Each row is a point on a landscape with many valleys, with its height.
A ball rolls from a point to the lowest of its 5 nearest points, and stops where none of them is lower. Distance is the straight distance between rows; heights are no part of it.
J552 (h 128): [-24  22  12 -22   3  21  -4 -33  24   9  54]
J729 (h 531): [ 29   4  41   8  29  37   9 -52  49  -5  39]
J22 (h 10): [ -2   0 -33  37 -34   9  -6  -9  23  32 -32]
J942 (h 475): [-24  -9  32 -23  -5  -2 -21  12 -43 -14 -21]
J899 (h 67): [ 29 -20 -29  25 -24  13   4  35 -21  -1 -31]
J901 (h 92): [ 11 -10 -26  22 -34  12  -3  15 -21   9 -34]
J610 (h 597): [ 23  -1  28  -9   3 -15  -3  25 -49 -38 -26]
J412 (h 450): [-59 -14  44 -41  -3  -1 -17  11 -38 -21  -7]
J696 (h 370): [ -5   5 -15  32 -14 -11  -1 -33  38  42   0]
J988 (h 674): [-30   6  50 -36   7 -10 -12  21 -44 -52 -23]
J943 (h 79): [ 22 -14 -14  14 -18   6  -1  26 -35  -5 -32]
J599 (h 123): [ 24 -15   2   6 -12  -1   0  27 -41 -12 -31]
J128 (h 193): [-50  10  13 -44  -8  21  -2 -22  -1  -1  56]
J162 (h 231): [ 28   3 -41  -9  37 -66  25  58  -8 -30  -6]
J544 (h 460): [ 37   8  10 -10  17 -25   7  40 -39 -44 -17]
J671 (h 441): [  7  -7 -55  42 -29  19  -1   7  31  21 -39]
J678 (h 530): [ -3 -13 -40  59  -2  -2   8 -16  72  37 -25]
J391 (h 39): [ 36 -18 -32  13  -6   4  20  48 -27 -20 -22]
J601 (h 28): [-40 -13  30 -26  -8   2 -19   3 -39  -3  -4]
J537 (h 506): [ -4 -14  66 -14  13  63  23 -59  54 -42  12]
J608 (h 268): [ 39  11 -15  -7  25 -48  22  47 -25 -42  -9]
J43 (h 342): [ 21  13  13  21  21   3  11 -46  47  28  36]
J769 (h 99): [-21  20   9 -13  -2  11 -12 -29  16  25  38]
J66 (h 249): [  0   9  -9  17  -7 -10  -3 -33  31  44  13]
J744 (h 259): [  5  22  25  -7  16  22   3 -48  43   8  48]
J980 (h 125): [ -9  22   2   6  -1   0 -10 -37  26  34  33]
J140 (h 175): [-62  -3  15 -43  -4  14  -6 -14 -16  -2  42]
J905 (h 293): [ 40  -1  -2  -3  13 -23  13  37 -42 -36 -17]
J136 (h 392): [ 30  -1  13  30  26   0  18 -40  54  34  32]
J915 (h 474): [ 17 -23 -18  53  21  -7  24 -33  70  46   8]
J507 (h 754): [-14   0  34 -23   5  -8 -14  23 -52 -36 -27]
J648 (h 396): [ 41  25   1 -20  26 -44  14  38 -32 -51  -8]
J182 (h 137): [-42  17  12 -38  -3  19  -4 -26   9   6  56]
J456 (h 72): [ 32 -23 -54  25  -5  22  17  50  -9 -12 -23]
J96 (h 429): [ 13   6  49  -6  18  48  13 -55  50 -26  33]
J92 (h 108): [ 41 -14 -33   4  25 -30  28  57 -19 -28 -13]
J356 (h 217): [ 15 -13 -54  37 -34  24   1  17   9  11 -38]
J803 (h 74): [-20  12  -1  -3 -13   0 -15 -23   7  32  21]
J203 (h 631): [ 27   9  23 -15  17 -21  -1  35 -48 -49 -20]
J750 (h 35): [-29  -1  10 -11 -19   2 -19  -7 -25  26  -1]
J847 (h 61): [-15  -4  -2   2 -27   2 -15  -3 -25  22 -18]
J201 (h 62): [-26   9   8 -17 -14   3 -21 -16  -2  30  19]
J329 (h 80): [-10 -12   4  -1 -25   3 -18  10 -31  15 -23]
J368 (h 353): [-58 -12  36 -36  -5  -2 -18   4 -36 -10  -2]
J68 (h 49): [  7  27  37 -28  17 -22  -5  32 -42 -59 -22]
J266 (h 302): [ -8  21  34 -23  12  42   9 -47  45 -21  51]
J254 (h 368): [ 17 -10  16  -5   0  -4  -6  30 -50 -27 -30]
J568 (h 241): [-12 -11  22 -15 -15   1 -16  12 -42  -1 -24]
J116 (h 84): [  0  -4 -15  14 -36   4 -16  -3 -13  25 -25]
J541 (h 224): [  8  19  14   4  13   4   0 -41  40  24  41]
J748 (h 165): [-15  23  15 -23   6  26  -3 -37  32   0  52]
J565 (h 18): [-47   1  15 -26 -13   4 -23 -12 -15  19  29]
J270 (h 110): [ 45  -6 -16   8  12 -13  20  47 -31 -29 -22]
J49 (h 58): [-22   8  -2  -3 -22  -1 -19 -14  -5  33   1]
J469 (h 521): [ 36  -4  34  18  29  29  11 -48  46  13  33]
J652 (h 192): [ -3  -8 -31  25 -33   7  -8  -6   7  31 -30]
J635 (h 534): [-22  25  43 -41  17 -20 -11  24 -39 -69 -27]
J405 (h 491): [ -3  -4 -33  40 -15  -9   1 -21  43  42 -13]
J416 (h 481): [ -5  -6 -43  50 -18   6  -2 -17  49  33 -35]
J290 (h 257): [ 16 -14 -65  -6  49 -61  22  68  15 -22 -18]
J997 (h 292): [ 27  -4 -56  -6  39 -69  29  61   6 -25 -13]
J33 (h 485): [  7 -24 -26  61  17  -8  20 -22  80  44  -7]
J83 (h 106): [ 19 -13 -41  30 -33  16   4  24 -10  10 -36]
J132 (h 195): [ 19  -8   9   1  -9  -3  -8  25 -47 -16 -32]
J830 (h 388): [ 10   0  -8  31   7 -15   8 -37  50  39  11]
J641 (h 112): [-37  -9  19 -21 -12   1 -21  -2 -35  12  -4]
J145 (h 201): [-22  25  16 -26   2  31   5 -39  30  -9  56]
J360 (h 121): [ 35 -26 -59  11  28 -13  26  70  -8 -21 -12]
J534 (h 69): [-36   9   6 -25  -7   8 -18 -26   0  21  39]
J706 (h 90): [-31  17   5 -22  -2  11 -13 -32  13  23  43]

Where does a ball stop that starts at each point below?
J803: J750
J116: J750
J33: J750
J83: J391
J136: J565
J901: J391
J610: J391
J43: J565
J915: J750
J254: J391
J729: J565
J128: J565
